A landscape with many valleys, sampled at points; each row gives a point and its height.
A ball rolls from a point to whichever of its 2 nearest points has the largest drop for the distance, and stops where none of them is lower. Distance is the straight distance between rows; heights are no part of it.
Bobag (h 319): [ 16  19  -6 -17  11 -18 -14   1  41  19  26  -4 -36  13 -10  -5   6  13
 -17 -20  23   1  -3 -12  23  16  37 -20  -1 -37  -1 -13  10]
virer (h 622): [  4  -3   3   7 -18   8   6 -21  -8  11  -7   8   1 -11  21  15  24  11
   6  19 -21 -12 -15  -3 -27 -22 -11 -17  22  10   4  36 -20]
kem (h 655): [-19 -20  34   5   1 -27   8  -1  23  -3  23 -28  10  21  16 -13   8 -21
 -12 -13 -23 -16  -5   4 -16 -17 -20 -22   6 -26   9   9   9]
Zik (h 505): [ 32  -2 -13   6  33  -4 -29  14  12  33  -1  -1 -19   1 -26  -1 -18 -12
   1 -11  -8  25  -1 -21  19  37  10  11   3   3 -35 -10 -30]
nipe (h 835): [-20  18   2  -5   3  25  16  25 -15  -7 -10  -7  -2  -1 -13 -20  -5   4
  -4   5  -5  28  11  33  12  30 -15  10 -25  10 -16 -21   7]
tar (h 551): [-12  12  24  -9 -11   9 -14 -36 -18  -8 -47 -23  23   4  -2 -10   3  -1
  10   4   3  12 -12  28   5  22  -6  18   5   2 -18 -27  16]
zenat (h 838): [  9   7  21  27 -16  -6 -12   0  30 -11  28   1   9   9  20   0  16  42
 -29  21  -6  -1  -3 -42   5   9   1 -25  12 -44 -10  26 -27]
Buz (h 397): [ -3   3   0 -14   1 -16  21   8  -5 -26 -50  17 -20 -17 -21   4  -4  32
   2  10  -9 -11  36 -15   3 -27  16 -12  -6 -12  17   3 -12]
kif (h 651): [-43   1 -15  -2  -5  26  -7  10 -10  -7 -30   2  -7   6   0  -7  10  13
  10   7   5  11  -3  40 -25 -17  -1  -8  -3   4  12 -22  12]
tavuv (h 537): [-28 -10  23  20   5  16   5  22  11 -13 -25  24  -4   1   0  14  25  15
 -13  11 -29  -7  21   3 -12 -31  10 -19  14 -17  11  33 -26]
fasun (h 452): [ -8  -4 -35   4 -20  20  23 -10  12  18   2  18 -13   4  -3 -10   6  -7
 -11 -12  13 -20   2   6   0 -18  -1   6   3  13  18  -6 -14]
bubam (h 501): [ 23   0  -9  -7  16   2 -11 -14  -2   0  -5  10  24 -28  -8 -20   2 -47
 -10  32  -7  18  20  -3  -8   8 -11  -9 -35 -11 -44  10   6]
Nol (h 625): [-18   9 -10 -17  -7  13  -4 -10 -28 -15 -31   5  -9   9  10 -10  -1  12
  27 -12  27  -1  -5  44 -16   0   3   4 -13  -5  18 -40  35]
Ret (h 782): [ -7  -2  -2   8  -4 -14  -8  37  27  -3  19 -13   7  -5   2 -19   1   6
 -41   2  -5   5  24 -13  -3  -6  -7 -52 -27 -33 -10  -4 -16]
Zuv (h 354): [-15 -13  12  12  10  17 -20 -30   1   2 -20  27  15   5  -4  25   5 -35
  -1  20   2 -16  17 -16   5 -25  11  18  18   2  -7  24  -8]
gagul (h 683): [  4 -10  39   1  11  -9   1   4  17   2 -11  14 -21  -6   9  34 -19  19
   2  -2   2   1  13 -31   9 -21  29 -16  13 -21  25   6   6]
zife (h 395): [-14  -6   3  -8  -6  -7  23 -15  -8 -23 -41   1   8  -4 -11  29   5   8
   0   9  19  10  31  41 -37 -27  -9  14 -11  -1  18 -21  33]
nub (h 607): [ 22  -8 -22  11  -2   7 -29  -1  -5  26  24  30   8 -16 -23  -7 -23 -18
  -6  12   7  20  -4 -25   6  21   1   9  -6  20 -39   8 -28]
misu (h 614): [ -2 -28 -18   7 -16  12  17 -18   5 -11  11  -4 -11  11  41  -6  24  11
  27 -14 -15  -8 -15  20 -25 -31 -27  -2  30  -7   0  33  16]
gude (h 229): [ 13  18 -14 -15   8 -16   2  -7  26  20   6  -3 -34   9  -6   3   4  10
 -16 -14  29  -7 -11  -2  12  11  35 -10  -1 -16  43 -22  18]
vatik (h 521): [ 20  17 -12   2  17 -17 -26 -12  29   4  24  -2   2  13 -24  10 -23  -3
 -20  20  32  10  13 -39  17  39  20  16  -6   1  -9  -5 -12]
tusul (h 536): [-13  -6 -14  -4 -34   7   4 -27  -6   4  -8 -14   6   2  11 -17  -3   7
  13 -24   8  -4 -28  31 -16   5 -23   6   6  24   4 -25  13]
Rines (h 665): [-12  -7 -15  17 -21  22 -16 -12  -5   0 -16 -16  -9   1  30   3 -19  17
   9 -16 -18   8 -45   8 -13   5 -25 -14  33   9  -7  29 -20]
Das (h 386): [-21 -20  -4  19   9  17   1   8  -5   1 -28  13   5   0  14  43  -3   4
  -3   2 -13 -11  20 -11 -14 -22   6  -5   8   8  34   5 -11]
Totez (h 623): [  5   6  28  -3  23   3   0  12   7   8   0  13 -25   3  -9  22 -15   4
   2   3  13   9   5 -20  34  -4  22  12  11   6  22   0  -5]
tuzo (h 685): [ -3  29 -18   6  -9   4  -1   7   1  -9 -15 -25 -11  12  20  -3  10  34
  25   0 -15   3 -20  -2   8  15  -7  -7  15 -11   3   5  -9]
nim (h 459): [ -9  12  -4 -16 -22  -2   3  11  26 -17  20  25 -14  -1   7   3  10  34
 -28   0  30 -13  23 -23  19 -11  15  -1 -12  -9  13   0   6]
Zupo (h 641): [ -5 -20  12  -4  -5 -11   5 -22  21  -8   6  -3 -10  13  29   1   4  -4
  15 -13  -7 -12  11   6 -18 -39 -27  -9  37  -9  -2  44   7]
Mun (h 573): [-17  -6  31  27   2   9  16  47  12 -21  -3  19   4  -4  15  16  22  16
 -27  -8 -19 -14  21  -4  14 -36  16 -13   6 -21   2  15 -19]
zosup (h 624): [-24   6 -11  -1  -2  32 -21  -1   5   6   1  12  -8  -4 -27 -25  -9   0
  -9  14 -10   5   5   7  13  14   1   2   2  18 -22  12 -40]
gim (h 209): [-34   2 -31  11   4  39  -1  -1 -22 -10 -30   6   8  -2   8  30  19  -2
 -14  11  -8  -5   7  19 -11 -11  13  27  -6  11  12 -19  22]
Lasug (h 708): [  4   6  28  -1  18 -28  12 -23  14  10 -15 -16  -9  -1  -8  21 -21  -1
  21 -21  16  -7   9  -6  11   3   0  25  22   4  35  -5  10]
Luvob (h 728): [  9  -5  21   8  11 -21  -4  -1  13   9  21  -8  -5  13  19  38  -4   8
   1  -1  -2 -11  -8 -41   0  -4  25 -14  13 -22  30   3   9]
sela (h 556): [ -5 -13  -1  15 -21 -10   7  13  21  -4  34   4  15  -6  21 -13  22   5
 -36   6  -3 -25  -7 -16 -17 -21   0 -35 -10 -18   1  22 -25]
bagag (h 540): [  4  10  34 -21 -25   3  20 -12 -11  10 -16  -4   2  -6  -2  -5  31  12
  17  10  -8  -2   0  13 -11 -15  -8  -7   6   0  10   2   5]
zute (h 531): [ -4 -19  -6 -12  -1 -11  25   8 -16 -22  -4   6   0   0  18  10 -10   6
  30 -19  18 -12   4  19 -26 -28  -6   4  -8   2  27 -28  33]
vutab (h 298): [ 12  31  12 -11   4  -1   4  17 -37  -9   5  -5  20 -13  -5   4  -1   6
  16  23   9   7  -4  -8  29  23   7  15 -24   3 -11  -3   8]
zad (h 587): [ 16 -13   9  -3  -3 -23 -12  10  19  -2  26   3  19 -15   2 -33  19 -17
 -23   6   0  -9  -1 -12   7 -14   3 -32  -9 -12 -23  14 -26]
Nekov (h 617): [ 17 -22  -7 -24 -13 -25  37  -8  -4 -27 -19  -4 -22  -7  29  -9  14  25
  25  -9  -6 -15  -9  30 -49 -38 -35 -14  14   6   6  12   3]
kud (h 513): [  2  -7 -16  12 -25  -9  14  -3  15   8  23  14   0  -5  13  -3  15   1
 -11  -7   5 -33 -11 -15  -7 -21   2 -11   4   3  26  15 -22]
seru (h 147): [ -1  15   2 -13 -26   6  34  37   2 -20   7  17   3  -9  -7 -24  27  15
  -5  12  25 -17   8  15   7 -18  -4   1 -24   2   4  -2 -24]
lusup (h 709): [ -4   6 -12  25   2   7  17  -1  -2 -18  -8 -20 -14   0  32  -3   7  24
  22   7  -7   2 -23   8 -17  -9 -13 -18  19 -27  18  28  -5]
bug (h 559): [ 22 -14 -22  13  17  -5 -37   6  26  29   9   4  -2  -1 -26 -17 -19 -22
  -8  -4   2  19   7 -19   0  16  -1 -15   4   1 -34  13 -51]
bibam (h 589): [-10   6 -10  -4   5  -2  -4  20  12   6   9 -15 -23  15  19   3 -14  19
  17 -14   4   5 -16  -4  -9  -1  10 -33   4 -15  30 -14  17]
Venof (h 757): [ -9 -14  18  14   3  -9  -3   1   6  10  32  -9  13  18  23  31  16  -6
  -7 -13 -19 -21  -5 -28  -4 -20  10 -11  13 -34  13  -2  33]
tepe (h 797): [  8  -2  -5  15  -9   4 -24 -25   7  18  19  -7   1  19  18   6   2  -3
   5  11 -19   7 -15 -17 -20   3   1 -36  17 -29 -18  27  -4]
Fuzuv (h 613): [  2 -12 -13   9 -12  -6 -11   2  -1  11  27 -27   2  12  24   6 -14   6
  26 -30 -11  -1 -33   2 -12   6 -18  -7  21  11   3  -4  15]
mone (h 734): [ 31 -16  21  -1  12 -17  -3  30  -2   9  38  15  12 -24 -23 -20 -15  -6
   0   5   6  17   2 -14  24  13   3 -12 -18  10 -23   9 -18]
Noned (h 788): [ 29  -1 -22   9  16 -10  11  21  -7 -19  13  15  17 -33   7 -39 -23 -25
 -11   7  14  15  16   5 -10  27 -12  -6 -55 -14 -21   2   3]
mura (h 610): [  8  14  13 -27  -5  -1  18  -2 -33 -15 -14  24  -4 -11  -5 -33  -6  -2
  24   9  39  -7   0  37   2  -8   6   7  -9  -5   9   9  -9]
kipum (h 692): [ -3   2  13  20 -10   3 -11 -35  -4   8 -31 -32  17  15  11  10  17  -6
  20 -16 -23 -11 -28  -7   5   7  -3  14  31   2  -5  -3 -13]
tegil (h 292): [ -3  -7   2  -6  -1  -9  29  -1 -18 -18 -49  16  -6 -13 -24  28  -7  22
 -13  22   0   7  47   8 -15 -21   4  -6 -12  -4  22 -10  11]
Fudun (h 670): [ 13   4   4   7  -1   8 -25  12  -1   9   3  -9  15  10 -10  -4  -7   5
   8   1 -27  12  -2 -20   9  23 -21  -8  16  11 -37  27 -52]
laga (h 451): [  7 -14 -21  -7  14 -21  14   5   0  -4   3  -8 -24   6  13   9 -10   9
  17 -36  15 -21 -21  -3 -16 -10  13   8   0   0  48 -31  31]
benok (h 644): [  7   6 -31   8   8  11 -23  -3 -18  -5  11  28   6 -24 -22 -24 -17   1
  -4  29   4   4  -9 -19  22  27  27  24 -26   9 -34   9 -14]
bas (h 437): [ 39 -21 -13   3  24   5 -16  12  10  36  -7 -11 -14  -9 -11  -7 -12 -31
  10 -39 -17  30   2   0   4  37 -12  17  -6   2 -28 -32  -1]
tila (h 535): [ -7   5  17  15  -5  17 -18 -13   0  18  -2   6   5  31   2  31  12  12
   0  10 -27   4   3 -29  -7  15   1  -2  34   0  -7  23 -29]
boni (h 873): [  0  12 -11 -15   6  28  -5   4  -6  10 -13   2 -31  17   2   5  27   5
   8  -5 -16  10  -8  -1  25   6  29   4   1   0  16 -27  22]
suf (h 812): [ 21   5  -7  18   4 -20 -27   9  28   8   3  -7   1  -1  -7 -20   1  18
 -10  27 -18  16  -2 -39  -3  27   8 -38   1 -31 -15  20 -39]
medo (h 584): [  2  -4  17  -9 -13 -12  13 -33   0   3 -22   0   0  -3  11   2  37  -3
  17  12 -16 -20  -3  -1 -17 -33   9  -8  18 -16   7  24   3]
Furak (h 500): [ 26   9  17  -2  26   1 -13  22 -11  12  17 -16  -1  15  -7  31  -5  -5
 -10   0  -9  26 -10 -27  20  36   7   0  -3  24   2 -16   0]
ris (h 807): [ 17  17   6 -11   9  -9  -1   9 -10 -15  14  17  11  -9  -3 -42 -34 -18
  -4  24  20  29  25  18   2  31  -8 -10 -45 -12 -32  18  14]
topo (h 476): [ -6 -32   7  15   6  -8  20   9  -4 -18 -41   9  -3  -5  -2  32   5   8
 -17  -5 -25 -11  41  -1 -16 -46  13 -19   8  -7  15  22 -11]
Rin (h 309): [ 18   1 -23   7  13  14  -5  17  -3   6  21  13   7   8  -5 -10  16 -31
   1 -13  -4   7  14 -11  37   5  13   8  -2 -12 -40  -2   6]
nabup (h 847): [  4  26  12 -18  -4  13  25  15  -8  -7  -8  -6 -12  11  -7 -10  15  23
   5  -5   2  19   5  22  17  22  -7  19 -10  13  13 -35  18]
duku (h 802): [ -3 -12  30 -10   2 -36  32  -7   8  12   7 -10 -14  12 -12 -22  -1   0
  25 -34  -1 -21 -19  19   1   2 -16  25   7  -4  37 -19  18]
suve (h 403): [ -9  18   4 -12   2  -5 -20 -35  14  10  -1  28 -10  -4 -32 -18 -10   7
  -3  34  25   3   1 -18  16  20  29  13   1  -6  -9   7 -17]
sur (h 348): [ 19   4  -3 -11  -2 -18  -1  21  24 -23  12   9 -36  -7  20  34  -1  46
  -7 -10   9 -12   6 -42  19  -7  22   3  11  -1  32  19  -1]
Fufi (h 822): [  0  22   5 -22   2   9  11  14 -24 -12   2   1   1  -2  -7 -36 -23 -12
   0   9  18  28  12  50  -6  23 -17 -12 -34  -7 -20  -4  14]
mak (h 578): [ 12   9   9  14  26   1 -25  -2   9  21   5  -1   2  39  -2  34  -4  -2
 -10  -3  -7   6  -6 -45   6  25  19  -4  28   1  -4   5 -28]
kibim (h 653): [ 10  -5   6  -1 -23 -17  22   3   0 -20  -8   5  11 -22  18  12  38  15
 -13  27 -15 -27  -5  11 -41 -40 -14 -17   9   6  11  37 -16]
tuki (h 272): [-19  19   8  11  12  20 -13 -35   5 -13  -8  25   3  10 -13   8 -15 -23
 -14  36  13   1  19 -14  15  -1  16  33   6  -5 -24  20   3]
suzo (h 368): [ 21   3  -3   0  -5 -10   7   0   6  11   7  11 -24  -5   9  23   2  18
  29 -24   6 -14 -14 -19  15  -9  14  14  25   7  12  16   1]
vipas (h 502): [-16  -8   3   7 -31   7   5 -14  -1  15   9 -23  13   7  10  11  10  13
   0  -5 -19   2  -8  16 -26  15 -32   4   6  29  11 -20  15]
Sotad (h 647): [  2   1 -31  -2 -17  17 -24   3  -9  18 -11  -6  -6 -13 -17 -24  -8   9
  -1  -6 -30   6 -20  -6   6  29 -13  -5   7  14 -39  10 -51]
guz (h 667): [-15  16 -29  10 -11  30 -23   6 -10   3 -13 -21 -18   3  10  -1 -14  36
   9  -7 -30  13 -43   1   0  33 -11 -10  14   3 -15  17 -18]
Zal (h 774): [-12 -11  10  -4  -6 -33  10  -2  17  -4  24 -20   3  25 -11 -19  14   2
  11 -34 -12 -20 -10  14  -1  17 -27  29  -1   3  25 -34  46]
bezas (h 717): [  9 -19   3   4 -14  -7   2 -33   2  11 -19 -15  -7   3  17   5   7  -1
  36 -35 -14 -18 -30   7   6 -16  -5  20  36   5  -1   8   7]
pelos (h 598): [ -2 -33  -5  -4  -3  -5  33   3  -6   2 -19  14 -22  -3   3  15 -13  12
  10 -16  -5  -3  21   3 -15 -38  -1  -3  -1   8  21 -10  10]
Luru (h 131): [-18  -3 -14  20  17  26  -2  11 -22 -11  -7  -1  26   2  13  16  18 -33
  -3  11  -5  -2   3   5   3 -15  20  10 -17  -7   1 -14  24]
lipo (h 690): [-21  -6   5  27  16  23  -4  -3 -29  -7  -9  -5  16  -2   5  -5 -19 -22
 -14  17  -7  37  -7  41 -17  14  -4   3 -33  15 -21 -13  30]
neri (h 373): [ 30 -22 -25   2   9   9   0  10   0  21  16 -12  11   1  -1 -19  12 -26
  13 -34 -23   6  -4   4  19   9 -12  15   0   5 -35 -17   3]
pasid (h 526): [  3  -6  27   4   1   4 -18 -32 -12   7 -29 -34  31   1  -8 -11  -4 -18
  -5  -1 -13  27  -9  20  -2  31 -22   3 -10  11 -32 -31  14]
Nur (h 408): [-20  11 -15 -17 -24  10   8   9  22 -19  -7  15 -10   6   2  22   9  20
 -11   2   8 -13  36 -11   2 -17  -7   7  12   0  14   5   0]
bipu (h 588): [  0  11  -8 -19  -4   5  21  -1 -28 -16  -9   6   2   0  14  14 -10   9
  18 -13  27   2  -3  22  -4   3  -6  30 -14  13  22 -25  43]
zapa (h 742): [ -6 -14  -5   4  -7  -5   3 -22   3  11  16 -20  14  12   6  -2  20 -23
  19 -29  -8 -27 -12  10   6  -4  -5  26  19   1  -4 -11  26]
Tusos (h 563): [-12  17  -3 -32  -7   2  -2 -23 -14 -11 -17  34 -16 -23 -14 -39   2  -6
   0  26  28 -10  -2  29  -7 -13  -3  -1  -3  10  -8  21 -15]
Pof (h 732): [-14 -18  30  13  20   8  -4  21  -9   4  19 -13  36   6   5  15  16 -35
 -20   7 -16  15  13  23  -8 -12  -3 -14 -11  -9 -10  -7  19]
gudu (h 241): [-23  13   0   2  -6  17  20  30  -5 -18   7  29   3 -19 -17 -14   4  12
  -9  19  11  -5   8   4  17  -7   2  11 -12  19   0  12 -23]
bunad (h 456): [-20 -11  12   4 -16  11  15 -11  -2  -8 -22  -8  16   4   3  28  16  10
   0   1  -1   3  18  19 -24 -15 -22  13  11  17  19  -9  16]
Diru (h 492): [ 25 -25  13  15  11   7 -15 -13  -7  24 -14 -20  19  -2  -9 -16 -12 -28
   0 -30 -20  29 -15  10   2  35 -19  18 -12   4 -30 -42  15]
tatez (h 675): [ -8  15  10 -19 -16 -10  11  -8  -2 -14 -12  -5  18 -17   8  18  52   1
 -14  26 -12  -2   0  40 -43 -37 -11  -9   9  10  -2  20   7]
bufo (h 766): [ -8   9  17  10   1  -5  13  42   8  -7  19  -9  27  -8  -3   2  13  -4
 -30   5   0  -1  21   2   7  -3   7 -26 -22 -17  -2  -6  -3]
resop (h 557): [  7  12  17  -3  35  -3  -3  17  -3  -7  11 -13 -11   2   3  27 -17 -14
 -16   2  14  13 -18 -22  24  21  22  12 -12  13  37 -16  11]
sor (h 429): [-11  27 -32 -21 -11   7 -20  33 -16 -12   6  -5   8 -12 -17   0  17  18
   5  17 -16   8  22  -4   0  27  -2 -20 -27 -13 -32  -9   2]
Boge (h 467): [  0   5   8  11  16 -17 -24 -16  28  12  18  30   4  -3 -23 -11 -17  12
 -28  27  47   7   0 -29  29  17  37  17  -4  -4  -4   5 -14]
sodok (h 464): [  8   8 -30 -14  -3  11 -18  12 -10 -11   0  -1  23 -16 -14  -8  11 -20
   1  12   0  16  24  -4  -6  14 -16  -4 -23  -9 -48  -4  10]
mef (h 380): [ -4  32 -13 -22 -16   6  -5  35 -42 -15   3  -2  16 -16  -9   0  15  18
  19  20  11  -3  -3  11  -4   9   8  -8 -22  -8  -9  -6  10]
bagik (h 666): [-14  -2  16  27   3   2  -6   3  -5   4  -9 -40  33   9  11  15  11 -12
   7  -3 -23  -7  -9   1  -3   8  -9  -8   8   4   3  -3 -11]
zike (h 503): [ -5   8 -18  -1  11  16 -26 -14  13  15   4 -21 -12  28   1  14 -16  -2
 -20  -5   6  25   3  -4   6  36  -5  -3  -2  20  14 -37  17]
gen (h 491): [ 11   1  -8  -5   5 -13   6  -2  11  31  33  -1 -22   2  -9   3 -14 -16
  10 -30  21  -7 -16   9  21   8  11  17  12   7   7 -11  10]
Lep (h 592): [  3 -16 -13 -18 -27  -8  16 -20  -7 -14  -6  -8  -9  -6  34 -18  18   5
  22 -24  -9 -21 -32  30 -32 -38 -31  -1  21  24  -8  10   5]
fazub (h 565): [ -4  -7 -12 -14 -20   8 -13 -20 -14   4 -11 -11   3  -2  16 -22   6 -15
  17 -12   0  -5 -31  23 -11 -15 -13  -9  19  18 -27   5  -3]
zug (h 474): [ 17  11 -27  -9  13  14  -4 -12  21  19   9  -7 -21  23  -9 -12 -15  -9
 -22 -10   2  30  14   9  21  37  -2  25 -11  18  -8 -29  19]
Diso (h 673): [ 23  12 -13   8  24 -12 -17   6 -17  -9   6  24  14 -20 -15 -12 -28 -12
  -5  28   8  20   7 -23  23  35  21   4 -37 -14 -24  -1  -2]
boluz (h 438): [  4  21 -25   2  19  16   3  -6  -6 -12   4  -3 -13  14  11  -6 -32 -14
  -7  -4   5  27  -6   9  25  42  -3  34 -19  11 -22  -6  24]
ruv (h 597): [-21   9   0 -13   0  31  -9 -13 -16  -4  -3  32 -16 -15 -19 -42 -17 -18
 -20  30  -2  10 -10  29  -4  -2  -4   0 -12  20 -22  17 -17]
deda (h 711): [-14 -10  29  17  20  21  16   8 -21   1  24  -3  23   9   8   8 -12 -27
 -12   8  -4  23   4  27  -6  -8  -9   8 -20  11  -7  -6  41]
puzip (h 353): [ 12  -5 -15  -5  22 -36   8   8  14  21  20 -17 -35   7  -7  18  -6   1
  -9 -30  19 -17 -30   0  -1  13  25   5  -1   2  55 -29  21]
nor (h 221): [  1   6 -19   5  10  18  12  11 -16  -7   7  11   6   2   9  10  15 -25
   3   1   5 -14   0  -8  33 -11  24  28  -2   0  -8 -10  20]
vapav (h 446): [ 13   6  -1  -8  -5  20 -23   1 -17  23   5 -13  -2   4 -12  16  -2   8
  14  -6 -10  18 -15 -16  14  29   1  11  12  23 -14 -14   1]
Noz (h 261): [ -1  -4 -17 -12 -24  -9  42  23   1 -24   5  16  -1 -11   5  -5   5  11
   9  -3  28 -34  12   5 -14 -25  -8   7 -15   8  26   0 -23]
kodid (h 542): [ -3  10 -27   2   2  -2 -19  -5   7  32   6 -20 -16  12  -4  -3 -17   8
   3  -8   3  12 -16  -3  -6  27   5 -28  -6   3  26 -25   0]
zevu (h 779): [ -6  -9  -6   9  -2  -5 -19 -12  11  17  22 -14  23  16  13  16  15 -24
  -6   1 -13  -8   2 -22 -12  -9   5 -30   3 -18  -3  -1  10]
denu (h 770): [ 26  -8  28 -15   3 -46  28 -19   1  10 -10 -10 -12  -6 -13   4  -4   0
  29 -27   6 -26   2  -7 -11 -13  -4  15  16 -13  38  -3   9]
Tof (h 570): [ 15   8   0  16  21 -22 -24 -14  24  20  16 -22  10  33 -19  27 -22 -23
 -21  -2  10  -3   1 -38   4  28   5   8  15   6   3  -4 -17]
Vopok (h 749): [ -6   3  33   5  12  -3  12  43  -5 -13  11 -12  28  -9  -6  -4  21 -25
 -26  19  -7  15   4  35 -10 -28   5 -20 -23 -11  -8   0   3]
pok (h 650): [ 21 -32 -13 -27 -10 -17  38  -3 -12 -18 -23  18 -18 -11   3   4  -9  12
  12   0   4 -11  11  17 -38 -51 -15 -27  -2  20   9  11  -7]
devar (h 564): [ 17  17 -17 -10   5 -14 -13   1  14  18  25   0   0   2 -18  -3 -11  -6
   2  -1  23   6  -1 -19  21  19  12   0  -5   3 -14  -9  -4]
Rori (h 490): [  3   4  15  -7 -18  16  -5 -14  -7  17   2   1   2   8  -7   7  20   3
  13   9 -19   9  -9 -11   5   8  -3   1  17   5 -18   8  -2]
dazen (h 643): [-15 -13   7  26   2  10 -14  -2  -7   3   2 -37  15  16  26   0  -3   1
  14 -18 -33   8 -27   8 -17   5 -24 -21  21  10  -6  19 -10]
Lal (h 700): [ 20  -7  30   1  -4  -9 -11   7   4  21  28   2  13  -9 -12 -17   2  -4
   2   9 -10   9  -3 -19  26   2  -3  -9  13  20 -22  26 -45]
gupa (h 827): [ -4  -2   2   8 -13 -10 -40   1  33  -6  16  15  13  16  -6 -17   9  26
 -17  19   0   5   1 -46   8   5  18 -29  10 -31 -29  21 -38]
Gedam (h 468): [ -3 -14  -4 -11  -7 -14  18   4   1 -33 -53  25 -12 -27 -26 -17  -3  21
  -7  21   0 -18  32  13 -22 -40   2 -19  -4  -1  12  17 -29]
pelav (h 765): [ 27 -11  -8  19   8  -4   7  32 -10  -2  24  10  23 -30  -5 -31 -15 -31
 -14   5   2   0   4  -3  15  10  -3 -11 -38   7  -8  -4 -17]
Gib (h 339): [-23  20   5  -9   2  19 -32 -36  -8  -4 -11  19   3  -2 -40 -14  -2 -10
  -3  44   2  -6   1 -12  -1  12  20  12   1  -8 -34  11 -12]
bep (h 334): [-27  -2 -10   4  -9  25  -6  24   3 -14  -3  31  -7 -10   2  10   6  17
  -6   9  -7 -18  16 -16  14 -23   9  16  12  10   5  26 -25]
Dotos (h 591): [-18   9  27 -13  -4  -9  -1 -23 -11  -4 -18 -27  13   0  -2 -11 -20 -15
  16   5  22   4  -1  23  -7   2 -16   9  -1  11   7  -8  17]
susa (h 860): [ -8  26  -8 -23  13  23  13  16 -13  -2  -5  16 -29   6 -11 -15   9  12
   3   3  11   8   7   7  34  11  20  16 -12  -1  11 -15  13]
Mam (h 720): [-17  -8  22   1   8   7  -1 -27  15  13  16 -11   6  24   3  12 -20 -19
   2 -10  11  13  10  -1   9   2 -14  22  17  15  10  -7  24]
Kufol (h 214): [ 29   2  -8 -19  -9 -31  20   0  10  -1  16   9 -16 -19   0  30   3  28
   8 -19  21 -31   0 -37   7 -12  14  17   8  -3  34  -2  11]
Kul (h 379): [ -3  23  -1  -6  14  17 -11  10 -30  -3  -4  -5   8  -4  -3  16 -30  -8
   0  13  -1  24 -12 -11  20  29  -1  22 -13  10 -21  -8  12]
nere (h 758): [-13 -21  -6  19  -8 -12 -12 -20  11  -3  15 -30  17  20  -3 -21  12 -14
   6 -26 -14 -16  -6  21   2  15 -28  23  -5  18  -2 -39  38]
ripan (h 688): [-23 -26  35   8   9  -8 -14 -20  18  16  21 -24  18  27   3   2 -10 -31
   0  -9  -8   0   5   5 -16  -3 -22  -5  19   0  15   1  12]
kotav (h 418): [  9 -10   8  -9 -19 -26   7  11  19 -21   6  22 -24 -21  18  13  -5  53
 -26 -18  28 -19  21 -43  13 -30  19   1  -4 -17  12   4   8]
lib (h 566): [  9   1  -3  -1  15 -13  -8  19  -3  28  31 -21 -12   9  10  21 -18   1
  17 -28  -3   6 -27  -7   8   5   5   0   9   7  18  -9  19]
gab (h 473): [ 10  -2  -8 -10 -23   0  10 -13 -12   1 -21  22 -13 -23  -8  11   2  18
  33  -5  -2 -20  -2 -11  10 -21  -1  24  19  18   0  20 -20]
Dafa (h 659): [ 15  11  14  -9  14  -5  29 -11 -18  -8  -1  18  -9  -8   2 -24 -19 -20
  23  -7  33  -4  -9  26  23  -8  14  18  -7 -12   3   6  19]
faba (h 287): [-36 -10 -15  24  10  32  -3  -8 -15  -8 -29  26  13  -3   0  42  -6 -12
 -23  18   1  -8  27   4 -14 -12   8  28  -1  17  15   8  -4]
Zivu (h 371): [  9   2 -19  -8 -13  -6  40  -9   5  -8  12  23  -7  -9   0 -15   0  -9
   0  -8  36 -30   2  12   2 -11  -4  30 -11   6  26   2  -3]
Ruk (h 646): [ -9   6  20   6  19  -5  10 -27   0  -9 -33 -18   5  -3   0  14 -40 -20
  16  -3  17  -4   9   2   2  -3 -14  22   6   8  23  -2  -2]
lopa (h 671): [-31 -10  10  18   3  21  -4   3 -26  -4 -27 -14  18  -4   2   2   4 -14
  -7   9 -12  14 -14  41 -19 -11  -7   4  -7  17  -4 -24  10]
bap (h 798): [ 18  10  -6  18  -1 -11   0  17  30   0  16 -14 -14   5  10 -30   7  24
 -18   1 -15  10   2 -15   2  17  -5 -50  -5 -48  -5  14 -23]
fub (h 621): [ 15 -18  15  -3   7 -28   2  18  10   5  37 -25  18  -1  -2 -25   5 -31
 -18 -12 -21 -20   3  -9 -11  -3 -22 -29  -7 -20 -12   4   0]
bufez (h 520): [-14   6  -6 -23  -5   1   5 -16 -18 -29 -43  34  -4 -33 -26 -20  -4  19
 -10  33  15 -14  15  27 -25 -24   0   8 -11  12   7  19 -22]

For each start below, name the point where the ball stops.
nabup: tegil
gupa: zute
zenat: zute
ripan: seru

Call two points neighbours if one is among the 2 nearest of the other. Go from one point of each pair to the other, from neighbour to neighbour, staying as low as possible. Name the highest point that can't be avoided.
gen / vutab: bibam
zute / Lep: Zupo
Luru / gen: devar
Luru / tuki: Zuv
vapav / gude: mak
Kufol / seru: nim
